Each row is a point on a tangle of strands that fork and nearly touch. The rows are in no order.
Points whose rows are less than 35.4 apart are linked; no others are. Some points are linked to none.
<786>: [ 15 -17  -3 -15   5 -13 -21  12   2  -2  -8   1 -18  -7  -5 -11  -6 -11
 -15  -1]
<576>: [-14   9  -5 -16 -15  -2   3  -6  -3   2 -12   1  21  -4   5   2  -9 -12
   8 -10]
<808>: [ 16  -7 -12  -4  20 -18   5   3   0  16  -4  -5  14 -10  22 -20   5  -2
 -11   4]
<964>: [-24   7  10   8   1   1 -23  -8  -6 -23 -29   8  11  11   4  21  -6 -13
 -10  -9]
<351>: [  2   3  10  -2   6  -5 -17  -4   7   5  -9  21  25   0   4   4  -6  -1
 -21  -1]
<501>: [ 17  -7 -14 -18  12 -11  12  11  -4  19   5 -10   6  -6  35 -20  -2   7
   0   2]
<533>: [-10 -16  -5   3 -19  23   9   1   4  -1  10   6 -13   0  -8   1   4  -1
  19  15]
<698>: [ 14  25  10 -25   5  -6 -12 -14   2  -6   6  -2  12   1  -5   4  -2   8
  -6  -2]
<677>: [ -9  -4  14  27  13   1   5   4  -1 -14   9 -10 -33  16 -17  11  -2   6
  14   6]
<605>: [ 10  -5  -7  14  -7   9  -7   2   5   2 -16   9  -7   9 -19  13   4   6
  -6  11]
<867>: [ 13 -13  -9  -4  22 -11  -4   4  -4   8 -20  14  20 -16  -1 -17   4  -3
  -7   6]
<790>: [-12   3  -1  18  -2   9   5  -9 -20  -3  -1 -12  10  -6   0   5  -6 -16
 -10   0]
<602>: [-13 -10 -21  -3  -3   2  -7  -5   1  14 -17   9  12 -11   3  -3  15 -24
   3  -1]
<707>: [ 12   4  13 -21  15   4  18 -13  -4  -5  19  -9  10  -4   9 -18 -10  21
   7  10]
<43>: [ -4  -2   8  -4   3  -7   0  -1   1  -8   1  -9  -4 -11 -13  -7  -6  -6
   1   4]
<492>: [ -1   8   4  -9  -8  20  16 -13   5   6  26   0  10   5   9   2   7  22
  14   6]
<660>: [  0  11 -18 -18  -8  -5   1  -9  -3  13  -8  -7  14  -5   6  -2   4 -11
   9  -5]
<407>: [ -5  10   1  -3 -10   8  12  -9   0  14  20   0  21  15  20   0   4  17
   2   1]
<457>: [ 20   0  -3  -3 -13  -1  14  20  11  -3  18  -5 -20  -4  -2  -7   3  18
  12   2]
<115>: [ 10   6 -18   2  12   4   5 -20  -4  28  -3  -2  11   2  15  -2  13 -11
 -11  -7]
<439>: [  2  14  -3   5   0  -7  12 -14 -19   0   5 -13  12  -5   5  -1  -8 -10
 -13  -3]
<185>: [ 10   1   9  14   5  -6  15   7   6   1  16   1   6   0   4  -5  -6  21
 -16  -4]
<418>: [  1  -6   2  -1   3  11  24  -2  -9 -11   4  -4  22 -18  -3 -15 -10   8
  19  17]
<675>: [ 25 -14 -12 -12   7   2  16   9   1  23   9   5  -8  -4  35 -14   2  19
  -7  -1]
<103>: [-13   2   1  -1  -4 -26  -2  17  -1 -10   5 -15 -23   3   3  -4  -3 -14
   0 -18]
<754>: [  0 -13  16   7  -1   3 -18   9 -10  -4  -9  22 -17  12  -1  13 -14 -11
  -9  -8]
<554>: [-10 -10  16 -13  -2  -2 -21   6   5 -18 -14   6 -12   6 -20   4 -11   2
  21   2]
<737>: [ 12   8   2 -12   2 -18  -5  19   6  -4  15 -13 -16  -6  -2 -12  -3   0
  -1  -7]
<119>: [ -6 -15   7 -10  -4   2  -1  10  -4 -12   9  -4 -28  -1  -5  -4  -4 -12
  10  -2]
<156>: [-22  13 -13  16 -12 -12   6   0   0  -7  -2 -26  -7   5  -7  -1   8  -6
   8 -10]
<943>: [-23   2  -3   5   1  12  -5 -16   2 -10   3 -14  -6  -2 -16   3  16  -5
  15   7]
<226>: [-22  10  -1  14   0 -16  -4   1  -1  -9   9 -18 -17   9  -5   4   4  -7
   0 -19]
<647>: [-13  -7  -3  16  -1  -4  -5  -5  -7  -6  -7 -11 -13   3 -14   2  12  -5
   8   4]
<587>: [ -1   2  15   0  -1  10 -10  -3 -10 -11   8   5  -7   1   2   7 -12 -23
 -16  -3]
<954>: [ -9  12  13  10   0   5  -2  -2 -13 -15  -2  -7   2  -1  -8  11 -16 -15
  -9  -3]
<847>: [-19   0   1   5  -1   2 -18  -6 -10  -9 -22   5  -6   4  -1  10  -4 -16
  -4 -10]
<379>: [-12 -17  12   5 -10  20   7   7   8 -12   1   5 -18   5 -14   4  -8   4
  29   6]
<980>: [ -8  -1  12  -7  -3   3 -15   0  -7 -10  13   6 -26  -3  -2   0  -4 -23
   2  -5]
<719>: [ 25  -2 -12 -12  -2   1  15  -1   2   8  10  -4  -5  -7   7 -12  10  34
   7  17]
<53>: [  5   0  -8   8 -12  24   3 -12  -8  -2   7  -1  -7  -5  -7  13  10  -1
   3  16]
<478>: [ -3  -9   2  -9   1 -12 -16   1   4 -18  -9  -2 -14  -6 -20  -7   0  -5
   9   5]
<757>: [  9   8  10 -20   6  -4 -19 -14   7  -3  -2  12  23  -3  -2   1  -4   8
  -6   6]
<435>: [  1  14  -3   3 -19  14  -6  -5   1   6 -19  13  20   9  -2  23   3  -1
  -4  -1]
<527>: [-16   5   7  11   1  -1   2  -9  15  -4   3   1  24   6  -5   5   2  14
  -8   4]
<939>: [-12   9  -3  20  -8  10   8  -9  -1   5  15  -4   1   8   2  12   9  -4
  -9   2]
<232>: [ 20  14   1 -11  -4  -4   5   7  -3   9  18   5  -1  -3   7  -4  -7  -1
 -11  -7]
<929>: [  4   3  -5   1  -1   5 -12  -8   6  12 -21  16  28   5  -1  11   2   1
  -9   2]
<258>: [  6 -10  21  30   9  14   4   5 -11 -16   6  -3 -23   7 -16  12  -6  13
   0  11]
<128>: [ -2  19 -17   0  -3  -8   1 -18 -15   6  -8 -11  15  -7   5  -1   3 -14
  -2  -9]
<972>: [ -2  -5  25  14  -4   2  -3  16  -6  -9 -12  13  -5  15  -7  20 -18  -2
 -13  -4]
<536>: [ -6  24   1  -1 -22  15  -1  -7  -2  -2  -6   6   1   8  -6  25  -1  -7
   5  -2]
<935>: [ 21  -6 -11   2  -2   1  11  -1  -4  10   2   2   2 -10  -4 -10   5  14
   8   9]
<455>: [-12  -5  12   3   3   5  13   4   0 -12   9  -2  13  -8  -7  -9 -10   1
   8  10]
<896>: [ 16   2  -6  -4  -6   9   6 -11  -7   5  14  -3  -3  -4   4  -1   4   6
   0  11]
<845>: [-16  -3 -10  -4   5   2   2 -12   7  22   0   7  24   3  29  -4  11 -12
  -9  -7]
<639>: [ -4  -2  -3  -9  -4 -26  -3  29  11  -1   3 -11 -11  -2   1 -11  -6  -2
  -4 -12]
<336>: [ -9  -8 -13  10  16 -22  -9  13  10   6 -32   6   4  -7  -2  -9  16 -14
  -3 -13]
<132>: [  9  -5  -5  -4  -3  14  21 -16 -16  -1   6  -5  11 -15   0  -8  -6   2
   5  17]
<912>: [-23  11   6   3 -13  12  -4  -5   7 -11   1  -3  -4  16  -8  17   1  -3
  11  -6]
<122>: [ -9   8  -3   6   9  -6  -2  -9  -7  14 -12   3  39   0  14  -2  -4  -3
  -8  -6]
<261>: [  4 -19   5  -5   7 -17 -20  15   2  -2 -20  19  -5  -8  -3 -13 -10  -8
 -10  -1]
<736>: [  5  -8  -1  15  -3  -9   3  13  14  12   2   6   8   6   1  -3   1  14
 -13  -4]
<994>: [ -2   6  13  10   2   1  -5   1   1 -13  -4  -5 -22  19 -22  14  -8  10
  17   4]
<8>: [ 10  -7  -5 -25   2  -9  -8  16   9  -5   3  -7 -15 -12   0  -8  -1  -7
   0   2]
<1001>: [-22  26   4  -7  -1   9 -12 -12   3 -17   1  -9  -3   5  -8  14   0 -10
   9 -10]
<167>: [  5 -21  -1   9   0  -9  -4  18  16   7  -4  10 -11   9  -7  -2   7  15
  -4  -1]
<592>: [-10 -18 -15  13   4  -5  -5   0   4   6 -16  -4  -6   0  -2  -1  13  -9
  -3   3]
<361>: [ 28   4  -9 -15   8  -5  10   3  -1  20  -3  -9   1   7  16 -15   2  33
   3   8]
<94>: [ 31  -3  -7 -26   2   7   5   4   4  24   5   8  -1   1  24 -12   6  27
   0   5]
<397>: [  1  -3 -15   2   7  -4  -1  -5   1  16 -18   6  19 -13   1  -7   9  -8
  -5   2]
<241>: [ 31  14   1   0   3  -7   5   6  -7   6  25  -7 -15   1  10  -6   4   9
 -12  -2]
<842>: [  4  11  10 -16  10  15  19  -6   9  -4  29  -8   4  -6   9  -6   2  21
  10   0]
<221>: [ 17   5   3   5  -3   2   6  14   3  -2  32   1 -22  -2   1  -4  10  11
   1  -1]
<541>: [-18  22  -2   2   4   4   0 -21   5 -13  11 -18   7   1 -11  10   8   0
  11   2]
<305>: [  9  -3  13  -1   8  -4  20   1  -2  -1  19 -10   9  -7   2 -10 -15  21
  -2   7]
<570>: [-10  -6 -20  13  12 -14 -17 -11   7   4 -23   2   0  -4  -1  -2  17 -14
 -11  -7]
<248>: [ 21  -9 -18   4 -13   2  17  15   3   6   4  -8 -17 -14  -6  -8   8  17
   8   8]
<120>: [-14   6  -8  -4  -6 -10  -3   0  -6   8 -17   9  33  -8  12  -7  -6 -13
  -2 -18]
<659>: [ -3   1   0   1  15  -8  -2  -6   9  21  -9  12  26   3  22  -3   2  -4
 -14 -14]
<206>: [ 23 -15  -8   1  19 -20   5  15   1  12 -11   8   6 -16   6 -17  -2  -2
 -11   1]
<953>: [  7  -8  -1   2  -2 -15 -12  16   8   0  -4   4 -28  10  -9   5   5   2
   3  -4]
<288>: [ -4  -9  26  22  -1  11   5  12  -5 -12   6   6 -10  15  -3  12 -12   3
  -4   5]
<211>: [-4 -5 -7  0 -1  3 14 -2  4 20  9  6 22  7 24 -5  5  7 -6 -4]
<422>: [ 16  19  14 -14   4   0   7  -9   1  -4  18   1   2  -3   4  -2 -12   7
  -8   1]
<1004>: [  1   7  -3  -6 -15   2  -5   6   6   0  14   0 -10   3  -2   7  11  -1
   4  -3]
<178>: [ -6  -6  -5  11 -13  34  21  -7  -8  -6  14  -2 -10  -6  -6  10   5  -3
  16  13]
<850>: [-19  -7 -16   0  -2   7 -19 -13  -5  -2 -21   7   2  -3   1   9   9 -30
  -2  -6]
<98>: [ -5  10  12 -11   1   7 -12   0   5 -18  -4   3 -22   9 -25  10  -7  -2
  19  -1]
<335>: [  6 -19   8  10   4  -6 -17  12   3   3 -21  20 -11   5  -5   3  -6  -6
 -12  -9]
<426>: [-25   8   9  13  -5   9 -11  -9  -2 -13 -19  -2  16   7  -7  26   4  -4
 -12  -1]
<175>: [-10 -21  10  -3   0   4   9  14  -1 -15   2  -1 -25   9  -7  -8 -12  -2
  29   4]

Follow the links from the first point to the second, and from the first to the third. Name the last point that the two ways share.
<221>; <736>; <103> => <896>
<647>; <94>; <587> => <935>
<980>; <912>; <94> => <935>
<175>; <288>; <592> => <896>

A fork is a point with three links, a tip a point with one. Leave the first point through the second and follow the links. Name the first fork or tip that comes.
<418>; <455> => <156>
<647>; <943> => <935>
<896>; <53> => <953>
<305>; <707> => <896>
<935>; <248> => <336>
